A landscape with many valleys, sampled at points; each row gives a point and its height.
From any point a ball rolls to the lowest of the 2 points nearest to it. It stops when none of these is lower. Distance is the straight distance between rows; heights are no part of it.
Nase: [110 149 106 146 130 132  99 141 161 170 164 121 163 127 126 115 121 112
 133 110 119 146 157 103 149 154 130  90 112 119 152 151 145 147 130 104
 152 122 169  90 103 114 161  97 151 139  93 138 161]  (h 258)
sev: [ 87  74 166 130 107 106 111 147  95 110 140 161  80 168 132 134  57 111
 103 145 176 135 127 135 123 148 117 146 155 143 134 111 113 183 130 120
 139 181 108 150 111 166 102 149  95 111  98  83 158]  (h 527)
nolos: [127 111 163  94  98 132 156 140  94 118  63 103 114 124  96 157  73 156
 161 155 175 146 121  95 174 111  58  86 197 139 139  90 145 117 115 114
 101 133 135 156 122 124 146 152 103 170 104 173 175]  (h 536)
Butez: [202 204  89 108 141 146 135 113 130  93  99 121 149  87 158 105 133 147
 193 128 102 123 129 126  93 114  97 154 119 103  93 126 160 113 185  94
  81 122 106  95 188  64  79 108 131 117 152 138 126]  (h 355)
kiret: [156 161 114 137 165 141 157 141 142 130 117  92  98  97  87  96 126 148
 151 140  98 117 130  72 173 129 136 138 125 140 137 136 143 101 104 157
 152 112 138 117 122 116 156 139 166 182 156 115 114]  (h 186)
Zade: [ 65   9 155 109 114 118 127 125 112 126 147 125  56 107 106 167 136 124
 119 200 131 149 159 105 162  94 120 126 135 166 116 125 116 120 103 120
 154 129 150 185 102 199 121 187 120 110 191 101 125]  (h 484)
kisi: [176 174  80 153 123 178  93 146 146 132 163 144 161 159 152 144 154 107
 104  61 121  83 107 132  83 141 104  69 143 148 140 137 153 144 166 122
 134 101 101  92  60 114 112 122 114 115  65 149 134]  (h 339)
zefi: [ 59 110 117 140  93 142  67  93 155 176 206 126 162 156 133 154 120  92
 134 127 137 120 154 163 135 150 133  94 135 115 148 134  88 176  81 119
 166  97  91  66  93 162 155 117 115  77  57 139 128]  (h 311)
deza: [147  92 159 136 114 158 185 145 113  65 144 102 103 133  61 117 201 138
  95 166 124  87 112 143 168 100  97 124 191 161  65  94 122 114  83 150
 131 101  43 142 167 174  64 161 137 153 134 149  56]  (h 668)
lizu: [186 201  85 126 154 175 119 164 137 115 144 142 166 115 141 137 111 118
 151  95 128  91 112 125  96 135  91 128 165 137 109 164 161 121 182 109
 103 115 144  96 106  45 106 110 135 117 114 162 161]  (h 376)
fupa: [ 40  64 164 117  92  93 162 144  89  91 148 132  83 161 118 128 163 143
 114 174 135 137 174 124 168 118 133 148 158 161 122 137 114  98  89 129
 121 146  80 123 164 195 102 122  91 122 162 101 119]  (h 634)
pena: [118 141 160 130 139 125 121 123 136 151 157 106 124  98 118 148  85 120
 122 151 161 146 174 102 146 143 115  85 141 139 142 139 140 160 106 104
 159 146 200 129 100  95 151 139 123 149 127 129 210]  (h 199)
todun: [157 166  91 175 159 174 100 157 133 113 150 155 118 133 143 124 123 106
  93  51 124  69  76 143  75 131 151 127 136 129 144 159 133 148 175 150
 149 110 138 108  58 102 119 123 133  89  89 120 137]  (h 399)
fide: [131 165 104 145 151 144 137 172 129 107 116 132  83 114 100  89  87 141
 133 131 114 129 118  80 163 130 141 120 150 122 141 182 135 125 151 163
 156 161 179 129 113  86 141 109 143 155 183 106 170]  (h 195)
bul: [184 150 122 130 149 149 119 123 126 116 151 106 137 173 117 134 214 154
  87  69 114 120 116 151 149 132 145  63 133 153 105 105 131 133  99 166
 130 125  53 121  86 168 131 141 126 157 105 146  96]  (h 503)
lif: [147 132 120 137 159 146 145 152 124  97  99  96 110 113  72 150  83 133
 145 157 135  99  81  95 177 111 106 163 165 158 100 136 146 112  91 155
 154  95 126 174 106 107 145 144 125 123 130 163 126]  (h 606)
Lemat: [101  98 120 141  86 107 131 110 130 121  41 171 118  93 146  56 100 125
 144 150 102 158 120 133 103 131 147 154  94  93 168 142 119 100 187 145
 119 192 159 164 176 132 120 100 130 150 196  90 117]  (h 371)
dalik: [178 189  75 146 152 155 134 161 123  93  78 150 117 100 160  87 150 140
 140  80 100 120 134 133  75 122 122 132 122 116 139 144 143 104 217 128
 105 127  96  97 125  85 121  83 159 141 155 107 118]  (h 252)
ras: [113 107 167 150 175 163 138 139 115  92 176  97  79 108  83 152 123 111
 132 185 135  60 145 106 191  93  98 149 164 175  96 130 145 103  59 131
 177  89 117 158 135 137 126 163 116 100 137 160 128]  (h 554)
niro: [130 124 139 105 172 115 143  96 162 186 139  87 143  95 106 169 202 142
 128 166  86 164 126 132 138 144 170 149  73 127  92 130 131 117  74 127
 141  76 144 154 131 150 161 156 159 143 148 144  94]  (h 609)
nor: [207 192  71 102 131 134 135 124 144  96  77 127 141  87 176  97 175 158
 173 100  93 127 136 125  61 114  89 127 123 100 126 108 137 101 210 124
  65 144  86  94 160  83 104  96 152 170 155 140 107]  (h 312)
Dadig: [160 130 144 112 105 102 116 129 131 123  69  92 141 122 121 147  72 141
 166 142 144 148  98 105 132 115  85 104 172 128 140 125 148 150 130 134
  90 124 150 139 109  98 137 137 102 193  94 179 157]  (h 518)
kote: [ 90  83 153 117  81 125 166 166  79 101  67 111 100 165  91 135  83 134
 130 158 170 136 144 102 189 120  69 102 189 159 133  96 145 100 103 113
 111 146  85 137 141 171 114 128  85 171 126 145 139]  (h 560)
gavof: [127  96 153 135 122  99  84 101 129 123 147 124 130 132 158 141 103  96
  91 117 138 122  99 155  77 137 177 158  98 104 132 136 109 173 146 126
 133 137 174 159 124 139 136 140 117 103  98  99 132]  (h 508)
rudo: [138 153  85 166 135 139 114 202 128 127  93 156 155 139 161  91 106 109
 115  71 122 120 110 128  78 125 136 114 136 104 175 163 137 110 207 122
 116 120 157  95 107  83 149  81 136 142 106 144 147]  (h 91)
nupef: [180 217  99 126 184 170 141 151 146 122 161 125 169 111 117 148 109 133
 187 126 120  93 125 113 151 123  77 129 150 137  73 148 168 127 128 113
 135 118 142  90 108  30 120 139 153 120 119 165 163]  (h 334)
Buni: [137 194  86 135 179 169 158 175 148 112 105 147  88 112  81  94  87 131
 150 156 130  91 119  82 168 123 132 141 155 144 116 170 132  95 141 164
 151 152 143 116 132  55 126 112 177 152 209 115 141]  (h 250)
Miku: [168 148 157 129  94 104  92 145 134 124 141 132 146 172 151 138  70 105
 101  84 153 114 126 142  82 131 135 115 140 133 160 127 145 196 129 113
 136 144 144  91  71 111 111 158 104 166  83 121 158]  (h 207)
Pumem: [ 50  91 179 106 114  68 119  78 107 197 148 190 178 177 148 145 134 147
 115 131 174 146 164 117  90 149 136 151  84 120 173  83  70  92 132  97
  82 116 146 174 138 165 163 108  77  87 130 113 123]  (h 457)
gefa: [176 179 107 130 126 141 119 134 130 121 124  95 149 119 137 138 120 151
 157 104 107 133 117 113 114 120 103 137 138 136 118 128 162 131 148 124
 102 114 122 113 127  81 123  97 135 152 106 148 132]  (h 416)
Dep: [110 152  92 154 104 167  99 139 149 152 172 124 160 172 131 120 151 133
 123  86 110  99 142 124 178 140 125  77 141 134 138 130 130 138  84 129
 162 100  88  77  73 149 154  94 134 120  68 170 143]  (h 467)
duda: [157 126 118 146 103 108 111 171 118 112  73 168 148 125 169  73  64  94
 124  80 160 134 117 121  72 121 146 133 131  81 197 146 135 122 192 132
  98 161 178 127 128  84 151 120 115 163 141 149 147]  (h 194)
viso: [104  73 164 116 102  90 143 106 139 143  98 109 100 112 123 103 117 149
 132 169  90 179 143 119 148 117 175 115  89  93 155 114 121 143 103 150
 155 158 162 146 110 173 134 159 138 205 143  91 142]  (h 219)
rotid: [181  97 127 143  92 105  91 129 130 107  54 144 142 105 158 120  55  99
 138 115 167 114  77 155  68 105 151 138 117  82 156 142 128 136 174 134
 105 165 184 170 153 122 129 155  86 128 129 141 107]  (h 293)
Pom: [115 128 139 129 102 120 127 108 133 135  56 156 129  86 127  82  72 138
 163 155 147 144 125  90 122 136 135 131 119 105 163 124 133 118 167 126
  97 188 219 143 150 100 143 120 123 149 179 102 146]  (h 328)
dinog: [ 54  87 141 141 149 109  84  84 150 187 197 126 135 135 142 162 151 138
 127 137 116 140 162 135 147 140 149 123 111 131 144 146  97 131  70 131
 156 104 132 121 115 165 168 116 116  71 116 116 141]  (h 397)
lafiz: [ 77 118 146 111 133  94 104  70 109 149 154 163 139 130 167 145 146 130
 139 154 142 148 145 142  88 143 129 173 101 127 129 144 114  97 146 113
  92 134 149 142 194 126 133  89  95  58 167  92 127]  (h 782)
Vot: [120  85 160 116 109 102 132 122 140 145  75 119  97  97 118 110  73 148
 160 158 131 156 140  78 162 123 134  90 138 109 173 115 133 147 122 142
 134 168 199 144  96 135 154 147 128 203 132 115 159]  (h 178)
miras: [ 92 108 114 168 129  94 113 150  96 133 113 156 134 193 158  97 113 114
  98  77 116 144 112 165 103 128 167 149 110 104 170 143 117 129 151 143
 123 124 107 120 126 140 148  90 110 116  95 116 142]  (h 187)
gubun: [168 133 170 102  85 125 115 104 133 120 128 161 125 103 160 148  35 118
 134 130 228 107 136 118  80 134 115 127 143  95 144 100 133 150 151  91
  84 172 202 144 153 107 113 173  87 101 136 129 149]  (h 481)
suk: [ 87  61 160  78  70  98 173 145  77  97  97 116 109 155 108 162 120 140
 144 184 157 170 152 137 159 121  84 126 164 147  97  98 136 114 118 107
 104 130  79 148 184 166  84 132 100 136 147 120 126]  (h 585)
zede: [100  58 134 129 154 147 128 139 129 120 142 107  54  78  80 156 116 113
 134 201 130 107 142  84 171 106 118 148 140 171 105 134 139 121  87 134
 180 101 164 174 113 168 131 169 135 107 165 128 116]  (h 519)
gipe: [162 144 117 145 131 131 138 152 126 107 124  85 125 162 102 128 160 160
 109  97 105 118  98 126 165 120 135 130 131 140 115 121 133 111 100 154
 134  98  73 135 104 145 136 119 120 160  97 151 116]  (h 474)
Lef: [135 155 104 150 153 154 125 116 149 147 157 141 107 121 164  91 199 148
 106  91  88 146 163 128 125 167 164  96  68 103 124 130 127 133 156 146
 131 151 125 105 129 147 143 125 184 136 150  80 103]  (h 368)
Bonit: [146 125 146 145 169 161 175 149 126  80 126  77 129 107  63 136 102 120
 148 175 117  62 124  85 196  96  81 148 185 166 114 103 160  93  58 144
 160  75 118 156 126 120 127 166 127 164 137 181 111]  (h 583)
teba: [172 163 110 137 104 131 118 138 135 102 157 156 137 182 180 124 140  95
  81  53 129  96 135 176  36 129 129  99 119 119 149 125 131 170 184 111
 109 116  78  71 111 130  87 119 119 113  88 111 104]  (h 310)
pek: [141 140 127  98  95  66 170 135 115 139  75 106 166 162 130 114 196 159
 112 116 107 193 109 156 123 119 131 143 136 109 129 114 111 103 134 135
  97 122  54 121 170 136 133  78 134 180 116 182 111]  (h 394)
fubab: [193 168 142 121 106 132 103 116 137  97 167 120 136 145 165 156 109 127
 101  80 127 106 119 152  58 127 124 113 129 135 118 120 148 190 157 110
 121 122 110  89 110 101  75 140 110 129  89 113 146]  (h 255)
nago: [121 135 129 124  89  58 164 142 104 130  92 145 159 168 140 125 179 132
  75 113 132 176  92 203  66 122 145 150 135 107 128 126 110 138 152 115
 101 123  46 131 172 150 122  67 128 131 109 181 112]  (h 431)
komib: [ 97 161 148 125 150 145 115 129 136 192 137 121 155  90 118 144 104 123
 146 145 178 144 151  87 134 148 108  91 128 128 136 143 124 111 126 100
 118 144 228 130 133  71 173 119 132 118 158 131 188]  (h 244)
lom: [133 182  91 155 176 200 141 118 128 121 183 132 119 132 133 115 188 131
 157  98 114  83 161 136 166 138 125 118 111 163 102 138 138  95  88 153
 123 129  79  84 132 121 143 117 166  59 138 128  91]  (h 449)
bimu: [103  98 123 162 116 136 129 157  95  93  78 178  99 126 135  92  56 111
 106 119 168 143  92 109 115 141 122 137 155 112 175 151 110 139 181 132
 130 179 150 175 136 138 119 123 110  89 146  95 163]  (h 460)
bive: [202 132 145  95 173 150 192 103 133  71 146 102 111  90  78 168 186 141
 138 159 112 107 108 141 153 116 112 136 157 155  49  73 134 138  88 144
 134 101  69 157 166 123  87 201 155 127 135 152  68]  (h 709)
Burem: [103  74 171  94 105 118 121  85 125 126 110 131  96  88 120 190  93 118
 136 193 151 154 128 118 100 118 101 131 130 135 118 100 118 145 129  93
 110 141 171 185 132 151 126 171  99  96 140 106 143]  (h 418)
zusid: [101 164  96 134 157 134 127 157 147 187 136  89 187 127 106 125 146 129
 183 130 105 131 147  93 195 133 104 108 106 146 127 146 147  81  86 121
 146  79 142  95 121 104 171  97 145 139 104 167 139]  (h 352)
Gozog: [ 80 114 114 157 136 150  68  98 161 184 210 118 139 155 132 141 167 120
 109  96 102 123 143 157 139 141 165 113 106 111 132 138  79 165  88 138
 176 102 108  95  81 171 156 130 149  71  69 123 134]  (h 354)
reru: [177 137 177  99  94 110 110 117 126 117 103 132 145 125 136 149  39 122
 142 128 199 144 122 118 100 127  97 108 168 124 149 108 143 163 129 106
  74 146 171 129 130 100 119 156  87 159  98 158 159]  (h 502)
Megi: [127 177  62 143 155 170 133 156 147 176 114 112 202 147 107 124 177 128
 173 111  85 114 125  98 189 142 101 115 109 142 107 128 148  71 112 132
 134  78  81  81 114 114 164  94 157 128  77 181 105]  (h 395)
fep: [117 143 126 108 122 113 137  86 127 125 117 128 124 110 144 132 159 134
 135 162 101 158 125 154  94 141 142 186  94 119  96 143 123 118 158 121
 105 134 133 147 195 115 111  86 130 100 173 108 106]  (h 768)
kug: [171 109 139 139  88 106 121 149 119 104  56 179 146 121 167  96  24 112
 132  89 214 112 110 130  76 122 144 133 124  64 191 131 117 122 169 137
  97 190 189 154 128 118 133 163  97 152 131 173 122]  (h 248)
famuv: [ 97 110 165 106  91  77 137  87 150 145 121 133 124 125 153  85 139 149
 126 147  94 181 185 127 124 150 162 134  70  94 154 107 131 136 120 126
 140 178 167 119 137 139 125 120 151 213 166  84 127]  (h 256)
sabig: [133 182 106 134 190 147 140 114 146 151 135 102 135 116 102 160 150 124
 152 126 113 119 121 111 155 124 136 166  75 156  86 123 153 105  74 148
 148  86 114 126 118 111 160 143 172 103 123 124 105]  (h 562)
fupap: [ 94 103 113 162 109 109 139 151  96  95  58 164  95 133 149  73  94 130
 126 118 116 163 123 125 114 134 147 154 124 106 190 155 119 108 177 140
 135 159 127 157 160 134 135  83 119 125 169  93 152]  (h 414)
zala: [147 217  68 125 192 173 155 176 143 122 106 143 137 118  95 105 128 122
 147 107 125  77 118  87 162 121 126 131 132 150 114 155 152  83 140 159
 143 133 120  92  86  54 148 113 193 150 166 135 129]  (h 305)
futu: [126 104 180 107 155 115 159 107 150 145 160  85  91 100  85 161 208 138
  84 165 107 147 133 141 154 128 168 129 106 139  94 126 108 135  63 132
 162  83 118 157 126 178 141 183 157 157 151 143 101]  (h 627)
dap: [ 67  46 161  83  92 124 155  92  89 138 121 159  75  85 114 183 118 147
 137 203 149 138 183  90 139 108  89 110 120 143 128  90 118 113 125  86
 118 145 165 175 105 185 125 165 120 118 187 103 146]  (h 451)
voz: [ 70 148  91 150 133 133 115 128 153 202 165 114 169 122 134 118 166 129
 146 137 102 145 162 107 167 161 130  95  89 132 135 159 133 105 106 108
 142  98 149  79 133 131 167  90 154 116 120 129 131]  (h 304)
Dafug: [151 142 124 150 144 134  88 110 148 144 157 103 139 107 137 150 108 110
 116 109 127 109 102 145  97 140 155 162  94 138 111 139 138 164 144 117
 135 112 183 140 106 112 146 135 143 103  91 109 135]  (h 480)
Lavoz: [ 63  97 147 136 122  81 119 108  90 163 131 167 147 179 154 116 108 111
 109 107 172 156 138 137 105 151 155 146 108 123 173 121  88 124 147 133
  96 144 124 155 137 157 150  92  82  89 115 104 154]  (h 485)
Ropi: [163 137 120  89  94  72 166 116 144 120  50 102 152 124 149 106 172 178
 155 135  83 180 114 132 107 110 110 140 132  77 135 109 111 106 156 147
  82 143  76 107 165 120 120  89 146 222 142 179  96]  (h 367)
Suzo: [151 149 174  79 139 128 199  98 122 139 148 109 122  89 113 130 227 172
 113 155 107 161 119 147 144 126 143 130 139 138  80 120 122 104  97 121
 122 111  86 133 201 133  97 155 172 133 159 164  58]  (h 738)
Vinip: [133  90 156 128 110 137 155 146 116  73 129  75  88 138  78 139 141 134
 106 165 116  91 107 132 182 101 108 127 173 157 104 120 137 116  82 147
 148 106  79 148 134 164 108 152 113 166 117 143 102]  (h 647)
Kelet: [104  34 142 121  90 104 148 149 119  95 131 115  79 142  89 137 129 119
  89 174 112 150 113 138 165 104 137 122 145 144  93 113 118 156 106 138
 164 142 105 158 110 198  95 173 133 149 128  97 106]  (h 663)
Korab: [ 94 130 127 130 113 122 115  85 154 162 184 156 142 130 186  89 202 128
  93 101  78 161 179 160 103 176 172 106  59  92 130 125 103 156 145 114
 133 164 133  97 138 150 123 115 175 135 142  81 109]  (h 331)
Bemi: [ 38  81 168 117 140  77  92  72 121 205 184 167 158 165 149 153 135 132
 130 143 146 159 183 126 103 150 152 127  94 133 169 114  64 127 100 115
 134 127 144 141 122 152 167 119  86  90 139  93 133]  (h 432)
Lak: [107  81 125 143 116 122 143 148 110  93 105 119  76 132  98  95 123 135
 103 146  90 146 102 107 178 118 147 142 131 130 130 150 115 112 109 164
 160 133 109 158 124 181 116 138 133 137 145  97 119]  (h 681)
Rekal: [167 156 157  90 194 150 193  93 123 100 148 138 117  84  88 138 230 137
 124 145 131 129 119 131 153 128 149 137 137 165  48 101 133 124  75 150
 111 115  82 157 195 121 101 185 175 118 174 143  52]  (h 724)
Gorog: [ 88 133 100 153 128 160  65 105 159 184 208 139 188 107 119 160 127  78
 133 137 132 109 145 132 132 167 116  91 128 115 143 160 114 172 115  99
 165  90 139  84  92 131 151 115 136  66  47 161 132]  (h 262)
nered: [103 129 141 138 136 133  72 104 144 169 205 118 156 117 143 153 106 103
 123 112 146 125 167 136 124 151 126  99 123 135 133 137 122 177 106  97
 169 119 163 106 108 112 142 116 134  95  85 127 168]  (h 209)
vifo: [ 68  76 145 136 112 126 124 140  97 114 118 161  76 122 127 125  73 130
 110 149 168 142 114  97 143 131 122 135 149 128 143 129 102 151 145 130
 147 162 157 187 112 161 114 148 111  90 139  84 169]  (h 497)
viza: [116  39 168  87 112 110 172 127 138 129 134  93  81 108  74 162 155 129
  89 197  97 141 109 157 159 100 153 122 144 151  84 113 117 151  97 129
 163 109 121 161 120 199 109 191 153 161 135 152  99]  (h 646)
Mem: [132 150 124  95 187 114 151 104 151 189  93  88 164  95  97 188 156 114
 169 158 101 151 118 128 140 124 140 176  71 141  85 105 150  99  75 129
 129  62 144 142 126 108 170 159 170 135 124 151 100]  (h 588)
bobon: [133 131 107 166 114 110 134 161  94  74  94 154 103 158 148 115 108 113
  90  82 131 133  95 173  66 119 130 154 151 102 153 151 122 146 170 137
 131 133  85 141 130 134 111  86  96 113 123 109 134]  (h 279)
Rolig: [ 81  60 119 153  85 124 167 161 102  81 112 112  93 140  84  78 140 137
 106 155 116 131 143 106 184 112 115 143 169 148 129 149 116  91 114 144
 134 134  86 143 176 186  96 117 123 153 172  89  96]  (h 659)
Tipu: [ 58  65 187  62  92  68 181 118  77 117 137 156 112 147 127 161 171 144
 127 200 140 168 164 152 142 123 113 151 161 148  95 117 126 105 107 102
 101 142  78 142 188 166  88 114 100  94 157 127 109]  (h 610)
zof: [177 168 109 112 151 133 152 126 126 108 112  77 145 119 119 139 173 168
 151 108 103 130 116 115 148 120 103 137 131 127 100 110 146 112 125 154
 111 108  79 116 138 109 132 128 151 170 121 146  99]  (h 444)
romel: [127 140 141  91 116 104 174 104 118 111 120 109 121 111 113 153 185 165
 135 180  91 164 124 160 139 131 124 171 122 127  79 141 133 100 129 120
 109 111  99 133 213 126  98 113 130 116 160 139  97]  (h 754)
piri: [ 92 156 139 122 121 134 134 115 127 197  60 147 145  91 105 122 104 146
 147 166 170 137 121  81 130 135 126 119 115 115 157 141 115  94 145 124
 110 154 241 153 125  96 178 129 126 130 191 111 167]  (h 289)
Lep: [212 177 109 115 111 154 102 128 138 109 154 113 140 155 162 161 151 137
 112  73 116 104 114 129  88 118  93  75 148 153 129 103 144 154 150 124
 129 127  80 100  59 106  90 133 117 156  89 142 136]  (h 297)
Rosu: [130  94 155 110 116 130 103  71 142 155  72 137 110  50 117 154  86 117
 173 201 143 122 102 132 105 127 123 156 102 133 117 123 124 128 141 110
 104 149 224 186 151 124 128 162 112  98 163  96 111]  (h 378)
zevu: [199 147  80  99 125 102 134 111 146 122  51  96 129  91 158 109 154 181
 187 102  79 129 119 101  94  93  96 135 145  94 144 109 114 109 179 162
  76 144  89 102 134 112 119 104 158 220 146 151 101]  (h 344)
lapim: [140 152  78 154 165 193 125 117 139 134 170 153 125 138 151 100 216 134
 137  81  94 115 178 139 159 163 146  61  98 136 116 135 139 112 130 151
 120 147  78  78 117 153 149 105 172  97 129 108  77]  (h 408)
Risoz: [148 174  70 160 149 180 120 171 142 144 143 125 178 163 112 115 169 136
 139  87 102  85 120 105 187 131 116  83 149 142 141 133 139  85 113 143
 135  91  75  95  59 122 153  86 128 133  76 204 129]  (h 436)
tepu: [ 95 109 140 159 131 117  86 149 130 160 156 148 157 166 141 111 101 101
  96  81 125 139 119 138 133 137 185 112  95 105 184 134 102 170 128 139
 157 129 170 123  84 144 152 135 115 131  73 112 169]  (h 593)
beko: [149  98 151 130 100 110  96  90 149 145  47 132 145  82 129 147  71 108
 149 148 175 118  81 137  99 113 138 137 103 102 137 115 122 129 151 132
  97 143 225 185 149 132 146 167  83 120 122 130 119]  (h 337)
Tuvi: [127 119  89 172 122 120 101 168 119 153 108 137 152 193 132 110 139 118
  89  62 107 132  87 156 133 115 157 108 109 105 167 141 113 134 129 134
 131  95 101 117  79 145 156  99 109 141  60 154 147]  (h 267)
kemop: [128  88 160 132 123  88  76 137 106 137 144 125 148 192 147 149  72  70
  83  93 167 127  83 176  76 130 176 143 111 116 165 119  95 187 112 133
 132 135 143 148 101 158 137 154  87 108  62 118 139]  (h 537)
fes: [ 91 112 164 116  93  76 132 101 149 162 141 170 154 168 172  64 164 131
  95 123  94 171 178 173  97 158 190 140  51  91 152 105 107 164 142 119
 136 169 134 116 137 141 117 115 156 186 134 109 124]  (h 291)
rigo: [160 167 110 141 161 170 136 118 125  84 171 125  72 127 132 121 164 156
 134 109 111 106 131 141 152 125 130 136 132 144  93 129 139 129 119 139
 138 132  78 105 144 122  97 114 138  82 148 101 133]  (h 491)
zivi: [139 107 147 117 150 151 182 133 120  74 156 106  99 113  69 149 183 130
 127 174 120  98 121 141 166 103  99 172 161 168  49 106 132 104  85 134
 141  88  67 160 180 145  68 164 133  96 140 156  73]  (h 690)
rakon: [146 162 130 112 115 134  97 107 130 123 150 149 153 115 180 128  65 102
 135 121 197 117 135 128  95 147 121 143 138 112 130 135 151 135 159  80
  85 150 192 115 194  88 116 117  96  82 144 119 158]  (h 448)
zuf: [ 92  51 142  96  86 112 128 137 102  94 134 154  79 144 131 159  76 104
 120 168 174 148 141 149 118 122  98 139 171 157  89  91 118 176 141  98
 122 164 104 160 138 166  59 154 106  94 140  87 138]  (h 555)
Zim: [ 61  89 135 135 141  99  61  79 140 169 195 175 154 139 189 104 139  86
 107 112 132 110 142 173  71 143 181 171  80  94 147 140  91 107 166 138
 127 143 159 122 159 133 154 115 110  57 140  79  99]  (h 813)
Tasi: [137 151 120 143  98 157 105 120 132 128 167 109 157 203 129 149 180 134
 120  83 115 103 149 165 146 142 116  61 140 140 113 107 129 146  79 135
 151 114  37  77  86 166 134 115 121 124  72 150 123]  (h 492)
Tet: [159 166  96 172 126 147 129 152 114  85 116 159 110 165 176 126 132 121
  94  47 125  98 102 176  35 121 113 129 151 115 164 144 137 134 182 124
 121 109  71  99 109 110 105  90  88  98 106 119 127]  (h 353)
pubap: [175 193  93 150 185 176 104 125 146 126 144 131 131  99 118 144 114 114
 118  84 125  89 101 129 101 129 152 151 119 155 105 144 148 151 155 145
 141 118 148 127  79  86 125 145 161  88 111 109 136]  (h 445)
Git: [162 179 115 118 127 132 108 105 132 123 142 124 181 100 184 118 112 112
 164 142 138 124 136 145  83 130 104 149 101 112 105 139 164 123 166  70
  78 126 167  90 206  69 101 103 112  97 140 130 131]  (h 405)
mon: [114 124 118 143 108 117 120 147 122 163 135 125 149 209 122 134 180 136
  84  88 103 143 112 175 146 126 161 101 107 120 130 112 100 145  96 140
 134 102  67 105 105 168 145 108 122 125  72 150 131]  (h 323)
depa: [118 171 122 136 184 151 130 115 130 124 157 121  86 118 107 149 142 139
 162 150 124  95 120 118 158 121 122 184 114 160  86 142 138  99  87 146
 146 102 113 116 152 111 134 120 142  63 153 108 115]  (h 531)
zubeb: [127  94 123 148 131 111  86 188 108 147 125 150 178 190 161 113  72  76
  83  61 167 121  86 158  87 124 188 121 103  83 207 137 112 154 141 133
 135 120 158 133  88 138 145 144  97 123  66 135 145]  (h 566)
Pasu: [135 159  86 167 135 143 132 166 128 118 106 142 128 140 152  91 155 138
 105  63  89 130 129 126 101 131 143 114 107 116 157 143 134 114 184 143
 127 122 107  96 114 118 144  83 156 131 117 109 125]  (h 167)
dabof: [ 94  85 155 101 118  80 102  61 127 143 158 170 167 127 178 112 159 107
  92 145 135 137 128 176  59 149 173 193  68 105 133 129  93 109 150 114
 117 154 180 155 180 128 142 127 101  82 169  92 106]  (h 797)
Gif: [160  87 112 122 106 138 144 163 123  79  79  86 103 133  82 139  81 135
 135 156 124 110  82 109 172  98  81 120 184 153 123 129 146 118 109 144
 135 121  97 168 103 139 120 147 103 165 124 159 115]  (h 628)
gafu: [192 208 119 114 194 178 160 133 137 129 167  97 130  77 105 136 131 136
 185 144 123  85 163  98 164 117  79 129 133 138  90 112 171 120  82 108
 160 113 134  93 113  44 110 155 168 124 146 133 144]  (h 295)
Zeru: [128 139 160 132 120 122 102 137 146 136 178 142 143 137 148 130  60 100
 118 107 183 134 156 119 109 150 133  99 144 129 151 137 129 178 133 102
 133 159 196 105 104 102 139 133 121 132 106 124 181]  (h 153)
Venin: [147 138 125 128 149 123 128 157 152 142  97  93 112 101  95  98  92 151
 152 136 113 139 120  73 176 116 137 110 143 119 154 138 132 128 110 163
 154 143 190 124  85 108 171 131 148 196 147 128 159]  (h 134)
lozab: [108  61 111 101  91 132 133 128 135  72 131 150  53 107 133 117  71 129
 136 177 132 164 145 132 135 122 110 139 167 137  85 128 124 146 151  89
 117 155 111 155 158 150  39 136 118  82 178  66 138]  (h 584)
zez: [153 194 122 142 171 162 165 140 126 117 166  85 132 112 104 114 140 152
 170 129 116  87 147  93 190 112  90 123 145 155 108 133 162  91  82 139
 157 106 124  90 142  85 130 126 144 144 149 140 135]  (h 249)

Two balls start at each pair of points below. Name the first point that both come to, or write never.
Dep, lapim: never
depa, zof: Venin
bul, sabig: Venin
romel, niro: never

Call two points neighbours if one is among the 2 nearest of the other. Go from one point of each pair to the other, from neighbour to neighbour, staying as low as possible. Name the highest point that can't be avoided.
rudo, Venin: bul
rudo, Zeru: nago
Zeru, miras: Tet
